Points on a hilly landscape, in no order, each with its height.
From any point a ball takes the steepest step (drop divided by distance) to one of its 2 nearest points. It stops when none of these is lower. Distance is the straight distance between rows; heights are no part of it.
Q151: [-144,21,44,207,-399,-230,40,-97,-73,56,-218,21,202,60,-110,-292,-271,44,-160,-90]  h=2.29
Q164: [-389,-142,102,-76,-92,-214,-61,-111,281,-320,146,-93,224,-237,-151,220,-112,-178,161,-36]  h=6.72
Q521: [263,47,-337,-183,-119,117,188,182,-414,288,210,137,-60,325,181,-36,60,-263,3,-308]  h=1.49
Q729: [-81,-362,-13,19,-263,-271,171,-145,219,-109,-271,8,45,-193,4,513,-227,-173,139,-53]  h=5.48
Q645: [-2,119,-222,185,-414,27,64,4,-295,90,54,-192,-108,-161,-47,208,-90,-214,123,111]  h=5.58
Q516: [298,-262,-18,-81,371,176,203,123,-66,13,25,53,-99,-167,136,310,218,-69,365,-341]  h=4.88
Q386: [-303,-190,229,6,-53,-34,74,-101,236,-250,-7,-117,-131,-325,-31,320,-72,-5,-26,229]  h=4.10
Q855: [167,-331,-117,-31,-1,48,-53,-167,-88,161,-39,248,147,-136,34,108,392,-235,477,-493]  h=2.06
Q262: [-39,-59,301,21,71,15,87,165,0,-236,-149,-11,-48,13,-93,-41,-26,56,-116,159]  h=3.45
Q118: [168,-34,101,64,-134,-52,33,15,-173,-28,-325,4,30,-65,-80,173,-167,313,-129,248]  h=2.14
Q483: [25,197,-161,79,-415,-253,27,-400,-352,26,-258,244,280,47,-34,-212,-309,352,-72,68]  h=2.19
Q60: [352,238,-49,304,36,-107,5,-160,-315,47,23,67,44,18,246,-116,77,475,-108,424]  h=0.70
Q740: [130,-6,-219,229,-358,-328,-98,237,107,196,-196,285,308,27,12,-308,26,116,49,-102]  h=1.44
Q171: [-76,-201,-162,-301,325,132,-294,-43,119,116,-57,-45,25,-122,-289,155,407,-218,380,-521]  h=3.64
Q31: [212,-185,-344,-36,-23,143,-54,70,18,464,-109,168,-204,118,277,-67,418,-118,147,-302]  h=2.12
Q408: [287,284,-278,172,-101,-179,-21,-36,-359,28,-45,85,19,-85,162,9,62,472,6,429]  h=0.63
Q421: [-404,141,177,165,-3,-21,-335,38,357,-162,385,-84,-35,104,204,-313,-45,-77,16,-32]  h=3.10
Q52: [-467,244,238,63,-145,236,-160,-364,140,-183,284,-165,-53,-103,-48,-246,-256,-56,-142,32]  h=3.27
Q758: [-290,-80,96,44,-234,-227,-4,-219,161,-191,115,-68,349,-158,-185,172,-125,-329,26,-111]  h=6.54
Q957: [-144,-132,186,3,-16,-83,24,110,288,-169,173,170,180,9,-24,-153,20,-300,18,-107]  h=2.98
Q13: [164,-37,89,-309,332,115,38,15,-131,-44,315,-39,128,142,-41,183,140,-309,106,-210]  h=3.01
Q156: [-249,123,144,-203,9,8,-18,-88,-166,-145,247,-113,409,113,-332,-38,-43,-425,83,-106]  h=3.97
Q708: [36,-324,-61,68,58,-126,211,234,348,183,-367,203,-50,-352,84,322,122,201,191,-96]  h=8.36
Q695: [-99,166,161,8,169,236,-174,-154,151,-245,-106,-118,-241,-254,-126,-77,-179,540,-251,280]  h=3.61
Q646: [-278,43,-23,76,22,-89,-242,74,365,-35,348,-138,-10,75,33,-209,110,-264,1,30]  h=2.95
Q285: [345,-121,-66,-26,48,161,352,294,-220,-62,-169,140,-204,-163,186,352,61,69,332,-231]  h=4.98
Q965: [-354,145,277,-259,123,88,-150,-122,-103,-215,388,-4,334,225,-125,-79,-108,-287,131,-64]  h=3.62
Q688: [120,160,124,34,111,5,36,69,-303,127,-134,7,12,314,-45,-357,-74,64,-207,168]  h=0.87
Q160: [147,56,-301,-43,-296,-381,44,-57,-121,-164,-272,263,145,-47,81,155,-89,391,28,238]  h=5.20
Q430: [24,-239,113,-96,-117,-215,158,-72,-11,-98,8,2,165,-320,-116,511,-93,-189,263,-180]  h=6.19
Q712: [211,-86,-5,-63,99,111,186,27,-426,-61,54,-164,-62,-203,5,537,9,-140,365,-227]  h=5.98
Q583: [102,-252,-44,-42,54,-152,276,264,178,-15,-479,145,-50,-274,136,459,-29,324,92,-2]  h=8.32
Q561: [-28,224,300,-23,253,227,-173,8,78,-322,-76,15,-121,-73,54,-135,-25,569,-252,266]  h=3.77
Q990: [117,218,226,13,93,-16,-4,-500,-30,21,-68,88,151,-33,-153,-320,-256,463,-335,117]  h=2.13
Q916: [77,-198,205,5,124,-10,207,138,95,-111,84,-49,-18,-148,-5,337,117,-147,98,-78]  h=4.60
Q763: [345,-53,172,60,53,-122,97,-67,-262,-117,-202,279,251,48,126,62,-50,451,-114,331]  h=2.02
Q289: [136,-60,-328,7,-87,16,173,-2,-214,-17,100,32,-96,-311,39,392,79,-68,564,-344]  h=5.81
Q514: [147,104,-442,94,-369,-38,-12,190,-36,235,13,146,-48,165,123,-203,61,-253,116,-162]  h=5.44
Q744: [-145,193,104,134,285,128,-126,178,243,-120,-142,-301,-292,-173,39,48,71,392,-180,398]  h=1.61
Q638: [61,358,202,15,272,290,-93,-286,-33,22,46,-60,-73,-31,-210,-435,-140,422,-308,133]  h=1.27
Q873: [132,-75,-243,156,-314,-63,22,122,84,317,-5,175,144,136,79,-236,92,-352,132,-273]  h=5.39
Q157: [-55,-242,-121,-314,391,149,-248,-101,326,164,158,132,-13,-11,119,87,585,-156,126,-362]  h=4.00
Q958: [-59,127,-301,329,-480,-259,-96,95,-27,122,-168,-71,36,-34,-28,-185,-121,2,-19,-5]  h=2.50
Q807: [161,180,303,75,348,56,-80,-181,-2,-242,-79,85,2,-22,65,-116,75,579,-302,298]  h=3.85
Q743: [101,117,-271,123,-96,1,-21,98,-110,281,169,-306,-151,97,38,119,45,-281,14,111]  h=2.74
Q597: [-35,118,-34,79,-61,66,-3,-54,-167,102,158,-374,-72,-22,-124,150,-10,-372,16,174]  h=2.82
Q437: [142,165,216,87,-20,-66,197,-602,-115,48,-70,285,306,51,-30,-347,-240,434,-317,71]  h=2.38
Q247: [-283,135,267,-30,192,500,-264,-116,29,-231,335,-237,-272,-111,107,80,-140,109,7,347]  h=2.48
Q329: [232,86,-94,-39,-171,127,279,129,-478,9,17,-33,-160,-21,132,266,-49,-183,205,-34]  h=3.14
Q392: [163,48,-63,-67,229,130,-16,286,-24,149,118,-202,-243,225,85,15,152,-169,-186,69]  h=3.26
Q253: [-222,19,-51,-97,-10,-68,-316,58,337,-61,265,-108,364,-20,-196,-63,83,-439,180,-208]  h=4.79
Q434: [274,109,-228,-152,-247,-107,322,218,-339,-182,-285,241,-102,-151,35,251,-9,197,177,-45]  h=5.08
Q230: [328,-113,-381,-66,29,157,29,203,-37,364,-189,312,-346,36,289,-49,448,125,275,-312]  h=2.04
Q458: [-303,116,266,18,65,195,-51,-56,24,-182,282,-80,-47,129,80,-239,-109,-117,-99,180]  h=3.00
Q752: [461,-98,-187,-102,204,148,106,359,-30,242,-171,236,-239,119,218,62,288,162,194,-231]  h=1.96
Q232: [-78,-145,120,74,-114,260,19,-228,-101,-99,-209,-217,-240,-217,-209,198,-345,59,-222,320]  h=2.03
Q3: [163,105,17,-49,-30,131,208,-63,-503,32,133,-117,-10,-6,-32,310,-40,-409,112,15]  h=3.04
Q487: [242,-89,-363,-93,83,112,-33,-11,-332,138,151,-103,-78,-143,-31,341,191,-126,524,-383]  h=5.86
Q862: [164,171,-107,6,440,70,-153,314,117,123,-32,-309,-304,224,101,-34,228,235,-227,347]  h=1.81
Q51: [-76,64,144,141,-150,-200,18,-123,-64,-23,-210,12,92,19,-92,-268,-171,201,-274,27]  h=2.11
Q242: [-111,203,60,93,-11,304,76,-320,-284,125,255,-218,-34,246,-190,-346,-184,-253,-197,136]  h=3.08
Q64: [375,-106,-183,-168,-2,113,223,105,-383,156,193,253,17,297,202,-11,45,-309,171,-382]  h=1.56
Q472: [-87,231,327,25,60,271,-64,-217,-95,-116,-51,15,-90,-62,-217,-392,-248,245,-297,104]  h=1.55
Q322: [-63,-91,129,-317,293,180,-159,137,200,-60,456,116,7,268,222,-28,168,-239,-19,-66]  h=2.84
Q576: [105,-237,-141,-101,293,47,107,-71,-183,22,-42,-33,17,-388,-84,444,144,-55,573,-348]  h=4.91
Q878: [-148,-116,-26,-72,-34,-34,9,-15,224,98,295,247,400,313,-18,-346,148,-494,12,-272]  h=5.18
Q925: [-10,146,-386,335,-333,-196,-130,225,170,274,-56,-204,-58,-95,39,-78,54,-51,71,38]  h=2.57
Q812: [-40,-96,-331,63,-496,-156,216,22,-89,-55,-166,-21,-98,-273,62,416,-135,-53,204,-38]  h=5.67
Q463: [-69,-183,174,-15,-111,-208,133,-92,15,-127,85,33,259,-212,-160,278,-61,-360,119,-142]  h=6.36
Q864: [19,-235,-240,167,-258,-45,67,7,294,180,-53,71,111,-289,3,172,156,-250,254,-261]  h=2.90
Q929: [-342,-62,-41,252,-264,-250,-40,-43,330,-66,-108,-244,-100,-208,-63,-30,-128,64,-89,66]  h=2.36
Q297: [218,187,-363,-33,-128,120,34,158,-304,271,163,-215,-299,186,145,140,56,-197,-5,48]  h=2.69
Q412: [-375,-12,279,58,-131,-75,143,-103,46,-155,204,89,387,268,-8,-358,-148,-350,-29,-141]  h=3.48
Q613: [-35,-187,-144,39,-63,-58,-48,-94,278,159,23,-15,244,-291,-167,223,240,-258,307,-340]  h=3.11
Q345: [112,-169,69,-39,125,-24,228,176,-9,-85,-440,-7,-142,-196,73,581,-82,386,9,143]  h=8.30
Q291: [128,121,155,100,-44,-143,71,197,-163,96,-154,171,194,256,-6,-322,-72,54,-118,-13]  h=1.02
Q822: [11,133,64,-220,308,456,-97,-133,-293,-74,382,-320,-127,243,-77,132,38,-272,-214,266]  h=8.07
Q741: [6,159,401,-95,320,-94,-89,202,120,-218,-9,280,105,310,157,-468,74,322,-169,63]  h=4.24
Q934: [5,-178,-199,250,-161,-269,-29,230,429,245,-345,136,81,-200,15,47,79,210,115,21]  h=1.79
Q431: [-392,137,154,87,-157,221,-93,-405,136,-123,52,-178,-191,-230,-202,-236,-299,56,-264,35]  h=3.39
Q59: [283,-60,122,32,123,97,31,-452,-208,-123,-228,230,146,-55,-91,55,-349,520,-250,271]  h=1.91
Q112: [102,-176,-196,-24,379,157,59,165,284,242,84,-77,-258,-191,138,223,312,-123,238,-131]  h=3.50
Q580: [379,-176,-106,-40,198,132,181,197,-226,63,47,20,-262,-46,184,329,136,-102,340,-237]  h=4.94
Q702: [76,65,-148,233,283,-317,-246,231,440,208,-124,-26,-57,-49,27,-218,310,368,-44,228]  h=2.78
Q632: [300,313,47,172,65,-46,-86,-138,-378,194,-7,23,141,140,45,-316,12,308,-160,329]  h=0.78
Q928: [-155,6,-228,187,-559,-128,45,-27,-93,15,-100,-143,-53,-206,-19,221,-199,-93,39,52]  h=5.62
Q141: [285,-188,-17,-137,248,60,59,311,143,212,82,124,-137,255,124,-56,230,-164,-100,-141]  h=2.35
Q981: [-297,234,356,-4,84,244,-172,-52,103,-200,143,-47,-207,126,90,-307,-124,143,-116,87]  h=3.22
Q680: [323,134,-596,-89,-134,72,67,274,-159,213,-3,47,-346,132,189,87,181,-77,196,-127]  h=2.60
Q977: [-47,57,-281,253,4,-384,-74,185,313,198,-314,-163,-66,-248,7,119,23,458,30,254]  h=0.94
Q783: [-10,-136,37,0,-264,-167,-9,-294,-117,-122,-521,38,-67,-14,-101,225,-402,257,-22,176]  h=2.32
Q154: [185,173,-359,331,-44,-353,-172,150,189,309,-132,-116,9,-140,46,-16,145,454,87,282]  h=0.82
Q58: [-41,-107,-443,220,-439,-87,135,168,253,172,-195,115,8,-356,106,182,129,-68,319,-203]  h=2.77
Q937: [123,-184,-217,-120,22,39,71,170,-82,417,344,104,95,451,128,-225,163,-306,-281,-319]  h=1.34
Q677: [-155,-137,-7,218,-102,-210,-116,219,568,-5,-153,102,77,-67,17,-309,113,29,-91,-88]  h=2.25
Q905: [189,217,-373,92,-314,-78,25,297,-107,195,-89,62,-82,72,106,-68,24,-72,94,-1]  h=5.49
Q760: [11,-258,288,-55,146,134,302,-1,-95,-303,-91,-103,-90,-270,16,630,-28,-54,93,32]  h=8.24
Q217: [-185,-22,-45,-35,-118,-166,-225,-13,317,-100,133,-60,454,-216,-319,86,117,-382,187,-251]  h=4.61
Q739: [78,143,-12,23,-248,11,27,-409,-375,41,-242,180,129,-55,-181,-184,-429,342,-139,140]  h=2.08
Q303: [-25,-103,-144,-159,129,-7,-168,-7,194,34,36,-49,171,-208,-297,214,284,-293,393,-414]  h=3.35
Q642: [-258,-49,267,54,-18,-95,-4,104,198,-214,-4,-19,-55,43,5,-203,-75,-44,-172,52]  h=3.68
Q703: [-129,290,33,164,203,-70,-269,62,298,-44,-2,-252,-246,7,14,-297,74,269,-205,203]  h=3.03
Q464: [234,-161,92,-146,213,62,133,253,-67,100,139,167,-21,331,102,-107,106,-327,-52,-216]  h=2.46
Q450: [-27,92,-28,-215,224,235,-29,-60,-304,131,453,-297,-108,367,-47,65,54,-336,-292,147]  h=8.04
Q91: [88,-66,-77,-104,169,-151,-162,282,247,275,69,151,67,446,40,-522,192,-42,-277,-98]  h=1.07
Q274: [-383,15,399,-48,-83,269,175,-362,-175,-259,149,60,97,1,-131,-222,-314,-101,-100,70]  h=7.73
Q142: [-116,61,-74,-107,-22,-100,-41,-47,-35,37,207,-143,384,-28,-350,39,-55,-498,168,-254]  h=4.23
Q346: [-233,175,284,-128,222,492,-202,-132,-164,-214,357,-170,-115,-8,-39,65,-48,-157,3,323]  h=2.65
Q383: [-261,82,-116,-275,48,-3,-323,13,253,-5,353,-81,409,234,-198,-171,67,-428,79,-288]  h=4.95
Q121: [-364,-110,284,-22,-119,-124,79,24,270,-205,261,236,342,133,-19,-301,-77,-274,-5,-219]  h=3.43
Q391: [-207,-52,192,32,15,345,-80,-204,30,-248,-81,-261,-310,-289,-177,50,-296,201,-166,321]  h=2.17
Q191: [2,-44,294,-72,73,48,216,38,-167,-83,223,27,179,156,33,-7,-22,-391,20,-82]  h=2.96
Q116: [2,219,-15,219,373,-246,-245,152,296,77,-58,-247,-127,-45,47,-244,219,468,-147,323]  h=2.88
Q402: [27,71,-533,220,-479,-99,-2,188,214,200,-66,-2,-25,-184,30,-61,127,-101,200,-148]  h=2.67
Q73: [-423,136,364,-152,-30,347,6,-372,-166,-220,351,-1,232,60,-215,-155,-241,-189,46,97]  h=7.84
Q959: [123,-224,13,-62,188,23,184,34,49,-31,92,24,-3,-299,40,443,104,-106,371,-258]  h=4.77
Q5: [-149,-107,258,-32,-19,2,111,-14,64,-228,70,-112,-22,-174,-66,221,-61,-181,11,101]  h=4.36
Q449: [-212,-159,167,35,-149,-403,-48,-12,367,-229,-288,80,61,17,-63,-115,-142,269,-161,-57]  h=1.50
Q98: [6,-161,67,116,-51,-184,79,253,236,3,-163,57,-9,-43,-46,-6,24,60,-34,-27]  h=2.23
Q192: [54,-46,-316,-88,-325,-355,90,42,3,-160,-462,218,0,-93,48,262,-195,329,133,118]  h=5.25
Q725: [32,-2,-186,86,237,-131,-295,330,511,249,-32,-23,-176,172,72,-273,276,154,-88,105]  h=2.66
Q172: [232,-62,-489,-130,-170,68,-6,224,-204,453,268,165,11,409,213,-163,193,-263,-117,-303]  h=1.42
Q149: [-130,31,-119,-147,-149,-72,-140,21,138,18,32,-152,435,-206,-379,128,2,-449,229,-396]  h=4.41
Q435: [218,47,-33,-86,235,235,17,186,-299,195,100,-195,-188,421,96,-86,71,-107,-357,176]  h=3.21
Q730: [227,-144,-202,14,45,69,-20,228,180,304,29,76,-176,100,112,-11,301,-229,92,-235]  h=2.22
Q429: [-294,139,173,-365,190,95,-166,46,-2,-52,470,94,320,434,2,-201,-14,-322,47,-127]  h=3.30
Q738: [-135,-258,-35,13,-357,-294,73,-224,137,-152,-415,-67,-91,-59,-4,389,-350,-34,89,59]  h=5.40
Q476: [372,41,-482,-134,37,152,-3,302,-245,325,188,-160,-335,210,220,184,152,-96,20,-117]  h=2.64
Q909: [491,-16,-175,-137,356,134,44,438,-40,289,-123,27,-245,247,244,146,257,143,-53,-19]  h=1.90
Q624: [-208,-156,471,-122,22,265,132,-122,-127,-400,-80,172,-33,-43,-40,-10,-244,83,-224,165]  h=7.59
Q32: [-345,-28,76,21,-257,80,-101,-539,175,-204,-181,-129,-160,-180,-162,-81,-412,104,-269,38]  h=3.53
Q117: [-286,-118,549,-205,60,345,92,-118,-135,-510,113,140,65,-87,97,177,-226,-40,-55,156]  h=7.52
Q221: [68,-82,268,0,164,-284,-68,218,290,-200,-153,349,193,95,39,-281,83,336,-171,9]  h=4.47
Q922: [-518,-139,172,127,-211,-196,-216,-25,624,-308,119,22,45,-134,130,-70,-130,131,5,-100]  h=1.88
Q757: [247,-61,-244,-93,298,192,9,263,84,229,125,-270,-329,139,79,285,264,-130,-39,-16]  h=3.34
Q344: [413,32,-63,-71,-72,10,289,374,-291,-76,-252,266,-159,-91,145,243,74,166,202,-137]  h=5.02
Q84: [-17,-54,343,-103,328,287,186,73,-26,-421,108,-124,-101,-159,46,529,58,-81,53,117]  h=8.20
Q895: [151,186,-86,144,-21,-110,-94,233,-131,216,-106,-128,-126,143,-15,-181,38,24,-52,131]  h=2.05
Q889: [-71,76,80,130,-43,300,71,-254,-300,42,146,-217,-76,8,-180,-160,-215,-238,-109,212]  h=3.02
Q406: [-233,9,-123,289,-393,-247,-105,-209,171,34,-261,-364,-133,-200,-83,57,-232,124,-150,119]  h=2.47
Q220: [64,106,113,132,107,-198,-73,150,106,24,-94,-94,-62,110,-20,-299,75,127,-125,110]  h=2.21
Q668: [-9,-165,-224,-380,296,146,-276,-11,197,205,296,31,58,58,-94,106,474,-235,66,-347]  h=3.74
Q559: [-371,121,304,71,-21,-41,-222,79,278,-249,67,-56,-173,51,125,-291,-72,233,-110,71]  h=3.46
Q841: [-297,-256,251,-4,-223,-157,73,-257,205,-311,-264,92,21,45,19,-3,-331,-45,-187,-14]  h=1.31
Q825: [-181,34,173,-218,203,127,-111,108,20,-136,453,61,48,403,155,-160,8,-272,-58,-18]  h=3.09
Q936: [85,227,387,38,286,-75,64,-247,-81,-57,18,234,304,190,45,-501,27,418,-278,130]  h=4.03
Q534: [-1,101,282,0,-151,-148,203,-428,-185,53,-204,290,357,207,-115,-435,-243,334,-213,-14]  h=2.59
Q442: [242,263,-420,229,-152,-296,-33,147,-26,149,-60,54,5,-99,138,25,138,459,69,336]  h=0.73
Q897: [152,-111,204,-231,220,58,140,73,-63,-55,239,164,82,218,47,8,77,-395,60,-212]  h=2.68
Q776: [198,425,206,90,236,118,-70,-390,-95,179,64,-26,83,116,-68,-589,0,357,-322,180]  h=0.98
Q206: [-224,64,272,39,117,531,-122,-110,45,-340,137,-198,-260,-173,-69,96,-216,207,-127,336]  h=2.33
Q608: [236,-120,-323,-32,402,187,64,230,124,378,79,-168,-394,-57,177,291,295,-37,184,-138]  h=3.40
Q810: [24,-223,-121,-20,-322,-271,146,40,105,-57,-468,93,-101,-80,77,406,-281,168,101,73]  h=5.32
Q637: [-184,-217,235,-44,-167,-344,4,-267,177,-292,-387,124,75,91,-103,-80,-315,219,-174,-22]  h=1.08
Q745: [-151,9,-49,153,100,-289,-15,142,320,17,-328,-251,-180,-221,-57,144,-53,449,-61,272]  h=1.11
Q302: [80,-78,-277,176,-385,-304,-86,199,294,242,-310,320,188,-118,37,-131,128,175,114,-89]  h=1.60
Q432: [134,300,-274,189,-349,-335,-1,-301,-278,17,-51,198,241,-26,74,-262,-148,381,-112,163]  h=2.28
Q630: [279,157,326,139,323,84,27,-288,-163,-95,-6,125,175,39,57,-301,65,440,-321,285]  h=3.92
Q756: [-413,178,141,-125,48,265,-79,-355,-197,-75,393,-181,182,100,-223,-218,-115,-351,-8,151]  h=7.91
Q123: [-28,-171,-122,20,-212,-81,235,30,-45,-22,-107,-110,-119,-357,69,546,-108,-22,212,-64]  h=5.73
Q258: [238,82,175,96,223,-195,-77,155,-50,-46,-127,53,15,114,70,-152,76,300,-165,187]  h=2.15
Q256: [265,192,-269,97,-7,-223,-190,320,-84,279,-99,-32,-83,240,77,-187,139,177,-16,185]  h=1.99
Q467: [-84,227,-146,246,-493,-115,17,-5,-245,131,-138,0,102,76,-49,-240,-188,-10,-53,-29]  h=2.42
Q844: [174,193,278,48,384,-113,-89,16,0,-92,6,162,219,288,132,-485,201,355,-274,156]  h=4.13
Q363: [-74,66,319,-100,143,169,288,37,-233,43,38,176,139,595,9,-540,-58,-140,-156,1]  h=1.19
Q556: [-175,242,-97,-222,171,171,-226,-157,-216,101,453,-413,48,254,-156,6,21,-366,-179,160]  h=8.00
Q23: [-48,-173,-329,-232,329,54,-292,-137,26,304,-82,-143,-33,-230,-181,255,396,-172,484,-448]  h=3.84
Q609: [27,173,23,-39,171,290,-5,18,-379,167,69,-197,-153,418,-8,-267,-45,-122,-376,210]  h=3.16
Q678: [118,-113,-234,34,-91,26,309,123,-149,17,-15,-79,-228,-397,120,544,40,38,416,-181]  h=5.78
Q527: [59,-361,-99,-44,213,71,30,-129,16,175,-108,124,48,-416,32,315,354,-26,609,-357]  h=5.06
Q713: [-387,-148,120,24,-214,-2,-29,-492,152,-260,-74,-236,-181,-250,-181,167,-307,27,-166,196]  h=3.65
Q980: [68,-20,-24,80,-134,356,41,-215,-290,21,-223,-139,-233,-237,-249,115,-442,196,-157,323]  h=1.97
Q354: [67,196,113,67,-30,224,12,-272,-235,123,-94,-80,-104,-92,-338,-279,-320,221,-246,144]  h=1.77
Q555: [28,80,199,-232,385,295,21,32,-156,-279,226,-273,-92,-41,-33,432,176,-187,95,87]  h=8.15
Q811: [-459,-166,328,11,-158,-117,-183,-10,403,-370,168,152,163,-66,130,0,-182,0,-18,-87]  h=1.41
Q22: [8,48,118,31,-112,197,94,-132,-371,-16,110,-200,-74,-79,-149,168,-66,-319,8,169]  h=2.92
Q869: [309,138,-467,-87,-184,-23,215,332,-212,-22,-116,146,-237,-83,96,70,178,15,261,-104]  h=2.52
Q731: [-259,63,91,137,164,-106,-54,114,376,-123,-178,-271,-272,-235,39,102,-19,363,-97,316]  h=1.37
Q306: [36,-49,-160,90,-212,-385,-82,-304,-5,-71,-483,11,34,-46,28,202,-229,416,1,274]  h=2.41
Q824: [-108,24,-201,187,-275,-308,-123,-244,61,38,-415,-209,-72,-166,-35,171,-261,384,-71,232]  h=2.49
Q791: [-3,-166,195,31,-147,-71,94,-140,-135,-111,-369,33,-68,-96,-86,161,-303,187,-164,165]  h=2.24
Q664: [-190,146,212,-47,132,209,-153,-82,-36,-141,321,-199,-72,69,-8,-8,-25,-268,-46,247]  h=2.81
Q737: [162,-181,194,-7,-84,63,284,154,-216,-160,-377,34,-89,-117,35,490,-143,151,-41,86]  h=8.29
Q131: [59,-178,-64,87,-213,-84,26,26,131,147,64,226,350,161,4,-291,98,-520,78,-327]  h=5.31
Q144: [95,-75,-291,-309,218,55,-207,13,3,270,249,-158,100,85,-142,166,239,-306,62,-326]  h=3.49
Q501: [201,-237,244,-33,71,132,383,122,-193,-206,-193,2,-123,-195,135,547,-70,-14,93,-90]  h=8.26
Q122: [48,179,-28,66,427,130,-89,294,165,65,-110,-335,-353,-25,-22,61,178,278,-87,422]  h=1.74
Q734: [310,13,110,106,15,-70,42,-341,-343,-43,-146,247,152,-25,60,36,-175,518,-185,312]  h=1.98
Q466: [-117,61,155,-64,129,31,83,91,-87,57,185,104,132,569,70,-494,-9,-205,-168,-40]  h=1.06
Q267: [-434,40,265,-33,-91,-26,-161,-149,180,-313,299,-58,196,-115,-74,54,-104,-188,58,43]  h=6.94
Q762: [-20,-197,-46,108,-149,-376,28,175,280,2,-337,141,54,-135,11,89,-21,283,-35,34]  h=2.00
Q685: [-362,-180,565,-205,-52,132,0,-77,89,-529,48,175,66,-22,151,221,-251,13,57,128]  h=7.39
Q184: [-214,-186,97,107,-77,-339,-104,151,537,-183,-209,195,60,-93,10,-261,-30,225,-91,-25]  h=1.92
Q340: [-495,219,133,144,-113,-24,-287,-206,297,-186,385,-199,7,-29,50,-213,-112,-122,-25,-17]  h=3.17
Q551: [187,11,36,-64,-77,113,6,-486,-247,-64,-309,170,91,-44,-184,-73,-492,432,-186,213]  h=2.01
Q462: [-54,-84,-103,-21,118,-13,-137,115,279,117,296,-109,-3,140,20,-146,208,-323,0,-39]  h=2.79
Q805: [98,-43,-131,-303,288,40,-48,-10,-227,168,325,-127,124,150,-140,195,88,-387,101,-355]  h=3.29
Q733: [18,-182,-366,93,-125,42,175,4,52,233,-124,184,-115,-402,197,267,286,-26,520,-335]  h=2.30
Q233: [-233,175,144,111,2,98,-198,-199,233,-116,-93,-285,-302,-275,-138,-122,-112,401,-200,263]  h=3.41
Q396: [107,123,147,-130,368,475,-2,-15,-267,-150,223,-249,-207,99,-19,343,123,-181,-114,263]  h=8.10
Q987: [-282,175,2,-124,90,68,-162,-224,-127,20,454,-307,212,223,-162,-101,-18,-413,-61,72]  h=7.96
Q588: [-15,-71,-161,164,20,-153,-208,276,512,192,-69,25,-124,42,-1,-323,248,-52,-52,-48]  h=2.51
Q846: [7,110,29,144,-117,219,-40,-183,-263,124,-169,-239,-178,-194,-236,-145,-230,141,-176,283]  h=1.89
Q631: [104,8,-545,141,-80,103,111,131,115,266,-74,62,-240,-320,127,239,277,-68,426,-234]  h=2.37
Q134: [28,-142,-39,-178,233,63,-69,178,287,92,299,118,-110,235,146,-94,314,-301,-79,-175]  h=2.55
Q721: [-236,-40,-140,-239,52,-24,-194,-12,229,131,406,90,407,388,-52,-302,109,-475,-85,-281]  h=5.07
Q254: [187,-213,-148,-147,77,78,-103,-78,-78,229,84,179,191,32,-33,64,275,-333,286,-507]  h=1.87
Q235: [388,67,-151,-44,429,43,-101,419,27,246,-124,-138,-247,217,104,34,254,195,-159,144]  h=1.86
Q441: [272,41,185,51,103,-136,64,113,-203,-54,-218,65,99,37,21,85,18,369,-88,275]  h=2.07
Q564: [83,-248,-35,-194,452,191,-41,21,313,85,94,111,-114,-89,112,171,471,-138,264,-224]  h=3.72
Q257: [58,27,423,-70,191,-170,3,140,55,-288,-185,274,195,148,25,-286,-1,299,-227,77]  h=4.35
Q546: [275,299,135,161,136,62,21,-346,-335,208,52,119,167,200,-26,-454,-63,336,-241,168]  h=0.80
Q414: [-215,-21,346,-33,43,57,246,-86,-180,-132,273,157,276,258,-1,-228,-72,-405,-14,-93]  h=3.23
Q983: [168,51,-531,7,-179,67,270,177,-126,88,-97,103,-306,-310,122,198,206,40,404,-215]  h=2.43
Q36: [138,81,-62,134,-296,-228,71,240,-63,141,-145,319,236,201,10,-321,-60,-65,22,-156]  h=1.24
Q101: [-67,149,61,-39,127,432,84,-146,-344,232,217,-190,-97,421,-117,-390,-151,-171,-285,166]  h=3.13
Q273: [-441,-181,322,-48,-210,-165,9,-171,332,-475,-30,159,80,11,108,-39,-283,13,-155,-88]  h=0.71
Q446: [-227,314,182,176,-13,15,-217,-124,165,-65,-22,-288,-265,-88,-80,-313,-10,263,-274,116]  h=3.20
Q941: [-455,-159,145,-51,-149,-100,-85,-354,185,-325,23,-238,-15,-263,-145,390,-226,-81,-30,193]  h=3.82
Q804: [182,239,-405,92,-396,-420,10,-11,-239,-49,-67,296,224,0,77,-182,37,271,1,185]  h=2.39
Q675: [225,-22,151,18,-67,62,252,179,-323,2,-46,88,-40,51,97,146,-45,-205,49,-105]  h=3.24
Q902: [-414,-37,24,175,-266,-252,-207,-60,520,-258,-46,-140,9,-160,-16,-198,-124,46,-201,-111]  h=2.16
Q260: [221,149,-355,-134,-354,-241,181,147,-270,-151,-209,184,12,-143,42,158,1,257,66,149]  h=5.13
Q550: [82,302,-310,143,-399,-33,48,163,-261,122,-66,-87,-153,-58,14,-32,-62,-53,86,96]  h=5.53
Q707: [-208,-111,357,-33,-90,242,244,-242,-202,-265,-49,41,14,18,-105,-16,-300,-96,-163,143]  h=7.65
Q77: [-53,100,277,-6,21,-28,18,-275,-74,-103,-176,68,75,-1,-117,-293,-236,361,-333,81]  h=1.85
Q279: [339,-236,-50,-188,93,79,116,-38,-226,183,184,332,121,172,120,-28,173,-388,183,-529]  h=1.67
Q817: [261,16,-165,-150,148,76,55,37,-433,86,223,-180,-6,-30,-17,399,96,-290,403,-269]  h=5.92
Q29: [372,101,-252,-27,235,-114,-118,372,41,355,-72,7,-103,278,118,-148,218,216,-52,110]  h=1.93
Q389: [123,-59,214,46,9,49,195,226,-156,-51,-137,24,-39,14,48,108,-68,-43,-97,94]  h=3.36
Q919: [-8,-176,33,65,-38,-80,41,159,361,19,28,71,74,-122,-58,-12,139,-214,47,-170]  h=2.56
Q252: [5,41,115,-80,167,-66,-18,237,139,73,82,87,8,461,39,-471,68,-108,-215,-98]  h=0.84
Q239: [104,-191,-389,27,-93,86,14,-86,-49,212,-78,211,-61,-188,216,134,453,-161,496,-396]  h=2.20
Q19: [-489,-86,411,-106,-136,29,-89,-253,117,-417,178,18,153,-178,11,195,-260,-48,18,101]  h=7.14
Q920: [178,-140,-180,-135,64,-25,-50,276,92,413,166,178,8,402,93,-352,187,-155,-247,-152]  h=1.22
Q280: [96,-96,43,-80,-23,-75,172,-56,-320,-86,54,-133,133,-307,-145,542,-70,-187,330,-223]  h=6.05

Call two points neighbours if one is among the 2 nearest of the other. Go from one point of each pair to the other, from neighbour to neighbour, staying as low as possible. Name the highest point that can't be avoided.
Q408 / Q273 -> Q824
Q59 / Q235 -> Q220
Q637 / Q273 -> Q841

For each start below, name the point where the ball stops.
Q171 -> Q77
Q23 -> Q77
Q458 -> Q408
Q844 -> Q637
Q757 -> Q252
Q389 -> Q252
Q983 -> Q252
Q527 -> Q252
